A landscape with many peaks, sampled at points; each row gives a point and its height.
A climber steps from a point to whichever of its 2 nearest points has the largest rise for the distance, and stops where none of them is higher. Distance is the straight distance between rows; heights are no part of it.
Kago: [145 116 107 167 106 147  96 117 133 145 143 124 112 117 107 140 131 145
  87 115 126 126 146  99 120 128 137 121 136 153 147 111 128 112 156 156
  85 122]  h=225
kitu: [ 72  87 117  81 133  88  83 106 144 157 154 130  88 128  99 114 195 167
  96 161  87 150 162 113 146 124 107 128 123 129 142 136 139 123 132 131
 100 165]  h=358
Taz: [180 171  83 128  65 159 103 143 127 143 151 103 121 155 166 188 123  92
 150 154 114 145 162 120 176 149  84 103 121 106 187 161 176 114 125 141
  77 154]  h=499
pivor: [163 135  90 140 110 143  93 113 147 180 119 127 126 126 131 147 131 129
  90 109 131 115 144  98 130 132 100 122 157 140 153 138 183 101 139 164
  60 156]  h=207
puf: [193 131 157 123 159 137  88 169 152  90 124 168  82 137 154 102 146  58
 194 102  98 108 153 120 164 111 112 131 105 153 159 114 106 140 100 127
 154 133]  h=471
rufu: [151 133 120 153 149 188 129  84 144 153  83 136 219 104 146 127 125 109
  99 102 147  67 138 132  95 135  88 119 164 139 102 169 191 117 165  73
 139 114]  h=259
sotu: [153 160 132 171 155 135 146 159 117  78 113 156 115 144 156 114 116  94
 170 105 166 147  96 138 133 129 148 146 120 159 123 100  83 151  86 126
 152 115]  h=523
Solud: [138 154 190 128 135 155 121 158 120 100 165 153 143 138 143 184 123 110
 185 127 145 176 121 144 161 128 119 114  61  93 114  88  83 173  83 148
 141 106]  h=473
ribi: [137 113 151 100 131 121 152 160  87 189 149 128 110 127 124 126 121 118
 115 133 121 151 112 146 130 109  93 127  75  87 127 134  96 119 108 179
 122 147]  h=233
bag: [141 133 156 154 155 155 152 144 108 113 152 176 145 134 140 156 134 137
 167 139 172 149  91 161 124 127 146 127  65 102  78 104  86 173 126 121
 143  97]  h=510
buk: [138 152 115 204 123 117 100 133 135  96 110 130 108 188 124 127 112 102
 132 115 155 136 124 119  72 162 176 142 210 174 145 113 106 114 142 100
 138 145]  h=419
dirur: [152 127 173 102  97  95 106 166 142  87 162 131 114 103 124 154 169 113
 174 118  90 168 169 121 216 129 108 120  89 109 137 101  84 151  76 155
 141 116]  h=362
lisev: [113  80 124 181 112 151 150 102 108  98 134 145 143  99 156 141 133 154
 141 144 121 147 111 154 130 108 152 150  71 122  88 151 108 135 127 113
 142  95]  h=530
gebu: [101 128 131  81 109  97 121  73 142 113 106 107 159  83  90  73 116 141
  78 140 128  69 141 153 114 180 152 128 169 198 121  79 103  95 180 119
 144 166]  h=29
Luv: [ 82  65 108  50 107  77  83  78 139 157 108 138 139  77  86  79 150 157
  86 121 108 123 133 134 121 161 134  96 121 201 141  91 162  81 138 100
 131 127]  h=153
Romak: [125 138 126 121 177 148 134 139 114 181  95 142  96 133 131 117 152 110
 151  96 113 103 112 124  99  83  80 137 118 131 163 126 170 153 156 118
  96 153]  h=294
kogek: [130 127 152 120 132 117 160 120 117 128 154 108 162 117  67 108  86 156
 111 144 150 107 102 131 167 128 127 127 118 109 101  75  69 125 112 183
 154 134]  h=441
dat: [152 121 130 155  88 174 112 108 119 180 140 121 167 128 141 203 133 123
  77 158 138 140 158 155  81 143 112 111 119  55 114 192 167 135 160 132
  89 111]  h=200
vozaf: [116 115 147 119 111 101 182 138 125  77 181 114 120  90 129 127 124 167
 125 149 147 149 107 122 170 152 192 135 103  94  68 130  72 114 129 146
 136  54]  h=652
Nuv: [108 112  92 167 123 131 162 144 116  82 101 120 153 162 166  85  86 140
 119 120 172 135  84 104 137 120 201 156 140 139 101 110  93 120 115 145
 151  93]  h=516
vibu: [146 144 130 168 159 142 123 135 120 123  96 139 120 143 118  91 128 100
 125 110 151  89  97 116 109 104 120 135 181 178 169  92 129 124 146 141
 107 149]  h=205
vot: [129 142 127 120 115  65 185 161 128  63 151 134 106 126 130 100 117 136
 128 112 137 140 101 108 150 157 194 148 141 127  77 107  46 100 122 139
 158  85]  h=603
bafu: [137 126 111 146  96  75 114 176 127  68 104 115  85 165  99  83 138  98
 152  93  99 130 142 123 141 146 171 148 196 170 165  92  67 131 107 131
 161 139]  h=407
Misug: [167 150  92 173 136 175 130 152 136  73 103 124 110 184 167  99  99  86
 176 120 135  99 116  98 171 101 150 143 147 150 168 112 137 141 111 121
 152 116]  h=354
sudep: [137 182 157 116  90  89 141 167 133  90 154  88 107  88  56 139 126 159
 129 150 149 162 133 121 202 170 160 119 136 104 131  79  82 149 114 175
 149  71]  h=502
pupo: [ 85  65 138  71 108 106  94  78 134 141  97 121 134  45 108  80 127 131
 133 118  85  99 136 151  86 131 132  98 115 209 127 132 145  92 146  91
 165 132]  h=141
tek: [136 144  92 217 150 156 148 118 127 107 114 137 154 145 167 129 121 131
 120 120 144 118 126 102 131 117 123 154 150 145 110 144 128 128 131 110
 115 123]  h=318
far: [130 104 120  98 128 122 141 130 102 186 125 119 112 121  92 113 125 133
 101 112 100 135 119 125 154  89  76 126 101 122 158 113 131 109 119 151
 118 157]  h=252
Bilur: [103 114 168 117 175 142 145 129 116 194  81 144  99 127 101 113 148 130
 140  96 121 110 110 172  75  99 114 132  97  84 128 146 149 193 138 102
 170 143]  h=307
denak: [138 158 117 144 114 112  60 135 158  50 156 117  78 155 132 129 136  96
 167 141 127 135 165 119 122 176 156 119 151 205 171 101  95 133 105 102
 136 138]  h=448
biled: [146 111 118 105 176 108 176 167 123 124 117 135 135 117 140  81 121 128
 138  99 115 116  98  81 185  76 117 140 112 131 124  95 112 136  87 170
 142 107]  h=480
gara: [134 113 144 123 166 168 158 118 137 127 148 166 156 125 135  96  85 136
 144 153 198  91  49 148  92 137 178 112  99 124  66 127  86 118 162 150
 147  97]  h=586
Duv: [161 145  89 144 134 149 114 151 126 143 131 128  80 137 157 143 159  97
 162 120 110 116 144 107 148 106  90 124 119 137 178 128 153 147 141 127
  82 157]  h=322
gomo: [168 161 100 129 111 141 159 131  91 184 122 152 196 127 138 174  98 137
 130 103 131  93  98 134 115 128 105  91 160  75 155 126 230 104 185 147
  83 166]  h=59
rizo: [115  95 117 125 149 172 173 118 117 128 117 142 181 124 168  98 100 136
 119 120 130  83  76 108 119  74 133 123 104 123 109 111 133 121 160 120
 138  90]  h=443
tugeb: [157 182  99 116 107 146 160 162  94 149 145 138 137 173 159 203 123 115
 163 152 141 138 117 131 135 125 116  87 138  36 168 142 190 161 174 145
  92 168]  h=509
zusa: [ 71  96 113  91 109 102 103 114 102 189  64 139 115 167 119 108 167 144
  95 162  84 126 149 172  59 111  85 113 108  89 162 156 203 148  90  77
 151 176]  h=321
zene: [159 128 137 142 165 102 117 149 149  83 115 146 102 120 116  86 130 101
 178 109  88 118 142 109 178 113 126 159 137 174 132 107  88 138  85 144
 169 157]  h=428
zodeg: [140 138 100 152 118 152 114  87 124 169  91  70 186 133 104 115  69 161
  72  81 151 103 158 120 137 141 128 142 178 145 140 136 151 102 100 152
 131 158]  h=371
fesak: [153 155 135  67 149 132 131 196 148  60 135 149 141 180 232 134 108  75
 166 112 178 130  80  92 128 112 146 123 110 146 141  92 103 148  82 115
 108  90]  h=335
motaf: [127 118 137 147  81 184 148 114 115 144 163 113 151 143 158 197 110 146
  96 165 132 144 133 127 122 123 134 120 108  35 108 170 156 120 159 163
  94 105]  h=216
Pugar: [149 142 118 127  94 148 132 143 127 136 167 111  98 132 127 170 119 133
 113 121 141 146 127  95 159 104 128 102 111 113 160 111 120 123 142 180
  96 116]  h=246
tif: [153 161  97 180 179 170 171 161 128 103  82 148 134 169 143 107 107 101
 184 108 152 127  83 120 149  88 134 150 150 149 138 120 168 154 116  78
 137 104]  h=409
Pagoz: [119 141 105 111 155 141  63  71 154 152 144 151 196 160 121 149 149 155
  80 169 144 124 157  95 114 150  72 108 157 120 136 132 227  99 124 122
  94 170]  h=196
funo: [117 114 131  83 156 131 129 144 108 199  97 139 100 137 115 110 152 115
 122 113  94 116 128 139 125  87  61 146 105  91 166 118 152 144 130 142
 110 195]  h=273
Sefu: [137 158 132 118 107  75 139 139 111 109 130 100 137 107  34  98 123 166
 108 127 125 120 123 134 184 149 161 126 154 119 117  69  69 150 119 156
 154 110]  h=470
nuge: [177 171 124 166 144 146 131 157 124  76 113 131 121 145 143 147 149  78
 172 123 174 138 130 148 151 137 124 116 135 168 153  99 111 191  96  87
 137 110]  h=578
Mit: [105  63 164  81 124 113 163 136 109 130 162 129 149 111 131 114 127 157
 120 162 115 145 107 149 167 106 143 128  65  46  66 145  88 132  99 160
 158  99]  h=410
fab: [135 174 133 158 104 165 144 134 130  96 155 123 127 141 210 188 135 118
 124 107 185 139 117  96 113 129 144 103 130 126 131 149 117 130 152 152
  84  97]  h=396
nofe: [102  93 182 108 128  95 135 149 111 142 116 150  88 116 173 143 160 130
 144  96 103 139 151 157 118 123 155 137  63  56  85 154  81 166  97 173
 160 133]  h=323
noze: [155 127 125 134 116  94 111 148 144  76 145 122 100 105 104 116 170 124
 150 133  93 139 161 102 208 122 108 133 128 144 137 101  84 152  83 140
 136 129]  h=389
pif: [122 140 154 125 108 134 118 137 122 106 177 107  85 138 127 173 150 119
 145 169 109 177 169 141 174 136  75 140  95 102 150 141 105 139  87 145
 110 158]  h=421
fonak: [125 139 123  67 135 132 164 176  99 149 147 116 120 171 213 171 117 125
 139 142 153 140 114 118 117 114 126 112  72  43 134 117 130 180 113 165
  98 123]  h=197
vesor: [111 149 125 154 182 164 180 146 124 126  82 154 150 151 144 100  95 120
 179  88 131 111  62 110 115  65 119 156 125 140 129 115 182 142 149  86
 128  84]  h=453
bubon: [138 123 148 127 171  78 161 158 138  99 113 155 135 106 108  66 127 133
 156  78  98 118 112  95 178  93 132 151 144 151 104 100  88 124  89 151
 179 126]  h=437
Rilu: [128 111  95 147 131 148 174 126 128 105 141 121 155 147 159 123  92 161
 105 119 139 120  94  86 153  83 165 140 107 118 103 112 123 118 131 138
 119  80]  h=463
kudun: [146 153 104 159 160 154 164 136 111 123 134 139 128 139 173 152 151 111
 156 134 139 129 113 108 137 101 107 126 116 117 136 129 129 163 140 126
 103 129]  h=356
zuz: [191 152 128 134 152 153  89 154 140  94 133 151  86 142 145 132 170  67
 197 129 129 114 150 139 148 123 102 111 103 165 178 115 137 181 100  74
 138 126]  h=517
nifo: [124 143  99 125  94  90 112 109 109 144 108  66 142 110  38 102 117 172
  71 111 138 123 149 128 167 156 164 123 178 137 145 108 102 124 129 141
 131 129]  h=435
rog: [125  92 103 145  99  53 113 144 134 104  92 141 104 109  75  73 160 143
 101  93  96 113 124 123 122 134 143 134 179 196 143  85 101 104 144 117
 128 117]  h=178
Bup: [107 101 188 113 179 145 145 157 126 163  74 178 119 134 137 100 140 116
 152 100 143  96  92 173  67 101 174 127  80  59  77 147 133 189 134 114
 184 104]  h=286
lorib: [176 159 105 113  92 167 132 156 153  61 140 102 114 174 197 131  94  85
 160 118 157  95 116  91 192 115 163 106 121 145 187 109 122 129 110 136
 148  87]  h=305
budi: [138 122 118 146  86  62 157 142 126  66 144 134  81  99 102 126 136 156
 135  97  93 136 134 122 139 151 177 143 145 154 103 115  64 116 124 114
 142  93]  h=569
zer: [103 110 129  99 124  96  75 131 130 125 169 124  75 134 123 139 192 133
 132 181  92 171 181 126 153 130  86 133 106 118 152 134 127 150  95 130
 100 179]  h=387
Sef: [129 146 135 156 174 146 138 109 121 150 159 118  78 118 129 167 146 136
 155 132 159 161 136 153 104 137 141 137 103 121 116 169 113 149 124  97
 124 154]  h=400
zoved: [109 115 147 110  88  77 118 117 144 134 154 109 117  67  50 134 177 165
  63 195 114 164 149 135 187 168 101 124 149 112 126 132 117 110 155 134
  95 104]  h=55
Kire: [158 160  78 190  99 139  70 131 165  91 121  91 138 169 134 122 113 130
 106  94 144 116 190  87 140 151 151 153 214 141 135 151 126 120 101 160
 121 140]  h=367
Livab: [140 165 131 119  89 164 110 135 117 135 163 106  92 156 143 194 151 107
 132 166 126 170 163 131 147 131  77 113 113  92 182 155 141 144 122 133
  86 156]  h=457
kud: [190 176  69 147 104 139 121 154 111 166 142 146 155 153 152 195 102 108
 169 133 113 137 143 116 150 155  93  95 160  70 169 169 213 116 154 137
  87 180]  h=542
merod: [162 147 111 174 191 123 140 145 128 127 112 138 111 127 106 132 155 112
 177 117 148 157 125 148 126 112 107 126 135 179 119 125 142 190  92  59
 142 117]  h=512
pedaf: [146 109 116 168 133 164 116 104 118 167 129 138 140 100 134 164 155 117
 101 141 144 129 138 157  77 140 134 109 108 120 111 175 135 147 172  95
 106 100]  h=182
kisem: [153 142 111 123  99 161 156 125 106 162 139 135 174 142 126 166 106 137
 108 153 114 112 102 117 140  99  89 101 137  86 163 102 174 120 170 174
  78 158]  h=68
Dipus: [100 160 125 108 128  77 187 123 141 123  98 101 108 114  74  67  74 134
 121  94  95  90 114 143  98 155 175 177 178 178  97 116  88  89 149 112
 168 141]  h=498
vub: [119 148 105 139  82 128  61 130 149 124 165  95 114 129 154 175 166 128
 114 151 126 167 200  90 154 175  87 121 125 147 158 146 154 121 107 139
  49 118]  h=434
Dizok: [118 128 123 172 107 112 133 121 131  78 161 110  97 118 153 146 141 140
 126 110 119 144 158 100 147 149 155 146 135 155 109 144  79 104 129 119
 111 108]  h=527
baz: [ 91 125 119  93 134  69  98  78 146 121 141 118 149 101  79  95 139 161
  69 188 124 108 144 130 138 181 137 134 157 180 129  91 126 109 153 140
 105 171]  h=38
dopo: [127 101 142 147  95 166 161  99 123 133 172  94 162 119 145 154  91 158
  87 162 157 129 112 120 151 134 149 120 116  78  89 169 123  97 137 171
 102  95]  h=237
Mesu: [117 147 137 172 132 114 169 161 120  88 106 168  97 170 167 111 128  94
 169 117 190 187  52 142  99 152 175 162 131 155  84 116 112  99 125  72
 175 102]  h=455
vizi: [ 96  78 161 110 120 109 117 117 100 178  97 140  94 139 107 134 131 162
 138 120  75 138 142 185  96  82  99 145  90  63 111 164 128 146  70 125
 187 166]  h=282
bofi: [199 161 113 153 138 166 166 148 115 166 131 146 143 139 139 171 131 122
 141 104 179 108  91 127  99  98 141  86 158 110 149 121 195 150 178 131
  73 106]  h=41
sogup: [157 133 114 155 128 156 100  83 163 131  91 128 209 108 152 118 113 136
  72  92 137  56 158 111  94 149  84 150 174 139 103 161 180  96 140 130
 140 129]  h=241
zil: [124 152 158 116 158 112 176 118 139 125 116 135 124 120  85  75  62 130
 136  98 129  67  86 147  88 147 155 159 155 168  86  98  79  99 156 141
 165 145]  h=520
laza: [123 133 154 105 151 195 110  68 156 170  88 109 202  77 157 130 124  95
 125 108 151  95 160 136  89 138  69 102 145 133 109 181 212 119 165  50
 158 126]  h=242
temo: [204 164 111 154 127 154 137 120 127 182 120 142 183 125 102 169 136 135
 122 111 165 107 109 139 107 114 108  93 188 124 153 116 224 144 152 123
  76 153]  h=50
Naz: [ 79 134 130 147 135  73 135 123 157 117  83 111 105 137  89  71  75 128
 138  90  87 126 111 122  60 149 147 166 180 218 130 131 129  88 136 100
 162 135]  h=475
Lak: [ 98 127 130 161  84 162 135 130 118 109 152 116 118 133 203 196 154 131
 119  98 127 145 163 108 124 130 132 126  93 101 125 158 113 140 145 127
  90  87]  h=432
met: [ 95  94 135 111 133 149  88  59 130 155  89 103 180  64 137  87 118 116
 108 127 122  97 159 137  85 154 110 102 123 193 128 141 168  92 141  71
 155 129]  h=129
gam: [131  76 128  72 183 130 155 155 136 130 131 152 158 138 176  90  99 144
 132 129 141 107  77 103 114  76 143 136  83  98  84  96 116 141 119 141
 132  92]  h=489
Gafi: [116 121 143 114 110  62 131  91 142 107 155 107 133  67  63 111 154 160
  82 186 102 122 150 145 158 179 133 142 144 147 109 113  94 117 154 134
 110 134]  h=46
Fikur: [121 117 112  95 146 147 177 149 102 165 107 130 137 152 204 144 127 121
 113 160 152  98  96 133  91 113 153 107  91  32 121 148 152 182 161 142
 119 120]  h=175
Dela: [113  75  95 121 103  63  85 113 143 125 125 136 118  83  84  94 168 169
  87 123  94 129 146 121 122 147 141 118 136 195 132 105 129 106 140 121
 103 107]  h=167
mip: [108 129 135 149 180 123 110 114 141 149 146 143  69 117 109 136 129 148
 163 117 111 153 136 137  75 121 139 146 110 159 116 158 132 143 136  82
 141 141]  h=431
Gonam: [136 153 172 122 136 122 142 148 139 101 171 133 143 124 120 126  96 137
 137 158 166 119 111 125 152 154 144 126 110 106  90  72  62 145 122 205
 135 113]  h=427
Busel: [122 150 122 203 128 124 154 149 116 101  91 146 109 190 126 118 107  97
 152 112 166 161  85 149  81 160 182 166 184 156 114 109 108 115 132  76
 173 133]  h=436
Fivoz: [ 97  73 132 122 127 128 125  92 138 126 142 122 119  63 123 110 155 112
 101 146  80  93 141 138 102 134 157 132 124 138 113 184  87 107 182 113
 135 138]  h=312
bod: [110 101 128 142 124 158 169  81 132 129 145  93 158  93 136 106  91 151
  88 134 154  96 104 114 152 128 167 137 133 119  74 175 109  81 148 143
 142 112]  h=262
kat: [117 104 174 128 154 163 140 120 124 130 148 172 137 121 122 140 129 135
 150 146 141 111 103 176  99 126 155 124  74  67  70 128  74 165 160 136
 162 110]  h=543
veke: [126 113 160 130 194 133 159 181 111 130  92 178 123 141 147  97 107 102
 192  71 116 113  64 131  94  57 122 156 111 138 133 108 164 142 114 118
 122  75]  h=490
Der: [121 119 120  79  57 147 146 117 116 181 121 135 169 146 122 157 126 144
  67 136 101 107 126 136 138 103  88 104 139  53 153 137 176  90 192 167
  83 168]  h=78
solop: [ 84  76 136 104 143  90  84  90 142 133 138 145  99  92 120 116 188 146
  94 156  84 109 157 137  90 140 138 126 116 144 126 141 113 133 179 124
 118 162]  h=333
Gev: [156 162 120 119 147 150 159 163 134 100 142 137 109 172 218 149 114  98
 152 111 199 129  73  89 110 101 160 111 129 137 142 117 122 130 130 133
 104  95]  h=365
bip: [123 150 155 127 192 141 163 147 126 163 131 149  74 129 157 141 147 118
 165  99 169 152 107 147 104 110 137 147  89  99 104 171 106 171 133 117
 149 130]  h=366
rig: [131 142 108 183  98 140  95 125 139  99 158 110 111 130 177 164 159 131
 119 102 121 146 191  84 141 161 113 139 137 141 126 170 118 105 115 123
  80 108]  h=481
zifu: [127 123 163 128 116 103  94 117 122 120 179 133 120 122  58 157 105 155
 139 196 108 176 149 162 129 153 102 130  99 129 117  86  95 132  96 143
 130 147]  h=486
geb: [100 105 137 143 137  97 104  82  93 123 178 122 132 125  76 143 103 164
 120 199 102 168 145 161 109 154 115 140 106 140 118 134 131 106  83 106
 123 153]  h=461
Lezo: [ 86  75 161  92 140 156 147 109 142 118 107 144 136  67 134  77 123 101
 165 106  84  82  80 153  96 101 159 135 102 141  88 172  98 113 159 113
 194 125]  h=254
bimi: [120  95 151  74 185 119 160 163 117 157 113 152 139 124 148  88  95 133
 155  72 102 108  79 103 125  58 119 142  88 112 115 100 139 132  97 157
 142  99]  h=535
ner: [104 121 139 100  65  99 105 124 162 151 143 106 131 114  67 144 169 159
  45 200 133 192 146 130 185 156  83 130 179 112 143 148 152  88 143 151
  60 127]  h=65
palim: [111  66 124 117 120 129 168 123 123  87 147 135 138  84 152 104 118 152
 135 150 121 133  87 142 152 113 193 141  71 108  62 154  88 120 121 137
 160  71]  h=589
legav: [112 156 126 114  73 121  66 128 150  98 168  59  93 118 117 166 139 119
 131 183 137 183 186 116 177 186 115 113 119 170 188 128 132 117  83 138
  93 129]  h=390
Mozep: [108 146 112 120 167 147 129 102 135 200  93 122 130 120 142 123 161 126
 115 120 118 105 141 123  98 112  59 126 142 130 154 163 198 142 171  95
  91 176]  h=269
Rim: [158 147 141 142 102 107  91 163 144  61 118 125  66 175 128 112 127  50
 170 111 129 125 133 131 118 171 157 130 175 187 180  90  78 117 112 118
 158 135]  h=425
sosup: [137 161 161 128 115 107  99 134 146  76 177 114 105 115  72 153  98 131
 156 167 113 157 167 143 168 174 144 140 113 141 125  64  76 155  97 156
 137 142]  h=513
Kuzez: [111 126 126 152 144  85 127 125 152 117 128 160  78 123 108 106 100 131
 160 105  85 136 115 134  49 140 154 153 141 206 105 134 122  95 138  92
 151 123]  h=456
kivu: [114  88 144 100 123 105 168 106 139  91 117 140 148  58 108  75 118 121
 142 112  80  83 100 149 126 119 156 143 132 166  78 144  75  91 152 105
 198 111]  h=268
toma: [143 124  92 101  95 128 124 113 127 186 119 103 140 120  89 123 125 140
  71 118 140 121 124 111 176 119  79 116 152 153 171 113 165  92 126 160
  83 172]  h=226
Nik: [103 103 142 115 135  93 105 134 102 183  74 144  94 159 115 132 168 142
 129 153  82 146 148 182  73 103  80 131 103  74 141 155 160 176  58  97
 160 179]  h=301
fili: [106 114 174 121 184 112 145 154 123 152 110 156  81 106 157 106 141 113
 160  82 104 128 110 143  87 107 143 150  83 111  93 167  89 150 136 152
 154 132]  h=340
bek: [132 105 127 157 121 108 150 149 111 105 100 130 123 123 103  84 121 119
 101  97 124  95  98 115 123 118 148 139 162 163 140  81  84 110 149 160
 126 112]  h=189
zuse: [ 94 108 106  75  44 137 112 115 129 167  99 130 172 161 109 145 138 142
  37 161  85 123 169 152 116 124  79 128 155  47 141 178 168  74 166 133
  85 171]  h=89
ganu: [106 140 174  82 145 175 109  56 144 195 100 101 178 122 141 134 136 121
 108 138 158 124 173 147  82 127  62  86 151 114 124 148 227 116 176  40
 159 149]  h=227
Rudu: [158 167 108 160 177 144  97 115 153 143 105 118 108 143 120 104 132 106
 145 132 150 104 126 103 118 112 105 134 179 185 173 134 173 138 132 123
 106 168]  h=223
neru: [122 179 151 119  85 104 149 163 136  47 152  77 109 114 113 149 112 133
 145 119 142 152 142 113 187 163 177 127 133 138 128  83  52 142 104 162
 149  76]  h=537
nesen: [ 83  77 122  63  79 155  99  83 123 177 102 112 177 118 138 113 157 118
  61 160  89 112 180 143 119 125  66 114 132  89 146 177 168  85 148  92
 119 177]  h=102
Dobap: [141 130 106 128  90  82  85 167 144  84 109 112  90 132  73  98 137 116
 131 115 125 137 154 128 171 152 165 130 157 184 177  64  86 155 110 157
 116 122]  h=385
teg: [135 147 145 114 179 147 158 168 110 188  95 139  75 154 138 141 142 108
 166  91 130 143 113 149 107  95 122 134  91  66 138 142 153 194 106 110
 146 135]  h=334
Kofad: [171 158 138 103  93 156 127 157 151  83 168  91  91 144 141 152 107 108
 141 120 163 123 123  91 192 109 157  96 115 126 171  92 101 135 115 176
 132  95]  h=271
kefas: [147 155 111 197 167 174 153  88 144 141 100 143 190 117 156 131 124 132
 104 129 166 106 113 128 123 126 123 150 159 132  82 180 171 122 148  97
 133 115]  h=285
vib: [113 144 167 126 187 144 177 125 137 126 107 147 146 132 125  75  70 125
 148 113 170  92  49 132  95 112 148 148 134 158  89 103 100 108 155 139
 162 119]  h=547
rul: [118 120 124 178 145 132 169 146 125  89 102 168 104 137 158 111 117 122
 177  99 142 162  74 132 114 102 154 164 108 165  97 127 107 116 111 105
 152 104]  h=484
Zuba: [116 127  93 143 151 116  65  96 113 141 161 104 141 153  84 138 111 143
 108 187 128 173 157 112 128 153 115 118 130 160 160 130 164 103  67 116
 115 150]  h=418
metob: [148 123 115 174 171  81 107 136 129  92 103 167 101 121 121 123 138 128
 202 115 121 160 116 158  82 128 129 143 141 210 113 121 127 163  81  75
 162 122]  h=541
Magu: [130 110 124 152 134 183 159 131 103 154 118 142 136 128 176 157 155 112
 116 131 148 116 113 149  96 116 158 104  91  76 105 173 134 170 173 107
 121  85]  h=165
ligon: [ 95 105  87 136 162 112  68  83 109 169 130 135 165 136 106 120 132 158
 118 158 110 155 151 113  96 140  98 101 109 168 144 137 201 107  81  89
 130 133]  h=379
rudos: [104 114 103  84  47 115 119 137 133 157 125 124 153 145  89 143 154 149
  42 169  92 172 160 140 164 110  58 124 162  77 142 163 161  70 148 134
  60 134]  h=77
Zaz: [ 95 142 140  70 154 151  76  65 141 184 118 132 189 158 141 131 141 144
  96 145 146 120 173 111  89 133  51  95 141 115 134 131 245  83 150  68
 134 160]  h=213
mez: [180 184  78 109 120 170 155 151 116 119 152 120 128 162 203 195 104  93
 199 129 147 125 122 116 177 138 132  92 117  75 172 162 188 144 143 115
 109 136]  h=462
mevo: [123  95 188  96  98  74 123 155 113 122 152 146 116  92 130 164 174 139
 145 107  83 170 167 148 161 126 121 124  80  71  92 116  70 151  93 182
 146 117]  h=341
sonu: [125 156  91 186 102 125  86 128 142  79 124  89 114 180 121 130 104 121
 126 112 140 142 175 119 114 172 195 157 210 160 139 142  84 121 125 131
 137 147]  h=397
zuf: [122 185 147 118  86 119  82 132 156  47 155  89  87 127 107 155 110 112
 156 159 130 137 181 139 153 192 161 133 137 185 164  84  78 147 113 142
 135 135]  h=479
kurir: [101  80 137 101 120 154  92  63 118 164 125 112 177  90 120 113 143 118
  76 167 110 105 154 146 107 140  86 107 113 142 141 152 147  98 150  90
 127 160]  h=116
Sitoz: [113 105 128 120 117 122 167  84 144 100 144 102 138  66  93  93 113 135
  97 131 102  83 132 134 139 157 183 145 152 152  84 171  85  69 163 104
 156 114]  h=288
Murok: [ 98 139 106 118 118  84  66 120 122 105 177 103 110 137  87 139 126 134
 114 223 128 198 173 124 145 196 136 111 121 160 170 119 149 111  81 148
 100 140]  h=378
lavo: [ 73  85  85 101 119 113  80 104  99 185 108 145 153 166 124 131 159 162
 110 159  74 153 160 136  85 106  70 106 105 111 152 155 205 112  98  83
 121 152]  h=346
rono: [103 171 135 140  72  99 158 163 130  36 142  93 112 168 139 133 106 118
 140 112 153 148 123 114 157 163 208 149 173 134 116  92  40 124 124 150
 161  97]  h=570
bogur: [196 158  84 159  96 129  96 123 166 144 123 135 164 127 147 146 119 145
  87  71 132  90 155  84 123 139 105 142 176 124 136 142 186  96 125 202
  82 142]  h=190
gomur: [158 135 145  92 153 140 147 171  95 168 152 131 114 139 166 152 112 101
 150 128 168 156  94 130 129 119 114 105  63  86 134 111 108 153  95 177
 102 116]  h=215
pabef: [108 144 103 130 122 118 111  99 120 147  88  60 162 135  76  88  91 167
  90  66 146 102 158 124 145 130 162 142 208 156 146 116 125 112 136 142
 154 156]  h=404
Fut: [121 134 201  97 141 132 133 161 128 118 178 150 151 130 159 153 111 136
 158 159 153 156 121 124 142 146 132 119  66  65  74  91  64 155 105 190
 132  95]  h=447
nibas: [101  59 149  74 104 114 162 128  93 167 120 129 133 116 111 112 132 162
 121 115  79 135 110 157 143  67 109 125  79  55 103 145 117 124  90 143
 176 125]  h=445
vudo: [118  96 177 131 175 146 165 167 126 134  87 188 108 136 145 107 155  87
 161  98 142 117  71 161  59  91 163 130 122 106  90 148 120 158 174  90
 165  89]  h=270
Tuk: [101  62 130 138 111 141 148 102 104 145 139 125 135 101 120 133 127 161
 117 128  87 123 122 149 134  89 121 135  89 102 107 147 115 119 126 119
 157 122]  h=483
votiz: [122 170 114 119 199 132  96 100 158 183 125 119 121 126 115 117 147 131
 120 140 156 128 131 100 104 125  86 116 161 180 159 162 204 126 142 109
  95 177]  h=245
toz: [144 144 114 158 147 165  94  73 137 156 140 136 196 154 109 168 115 157
  92 148 134 113 155 118 113 126  83 112 162 126 129 120 191 125 128 100
 111 156]  h=180

Call two points neighbours if one is among the 2 nearest of the other. Go from one point of each pair to the other, from neighbour to neighbour, staying as high as possible. Name the lowest point that can't be avoided.
Nuv / nuge: rul
kud / nuge: Magu
nuge / Zuba: Dobap
vozaf / nuge: Gonam
Nuv / bimi: rizo
nuge / metob: merod
nuge / gara: Kuzez
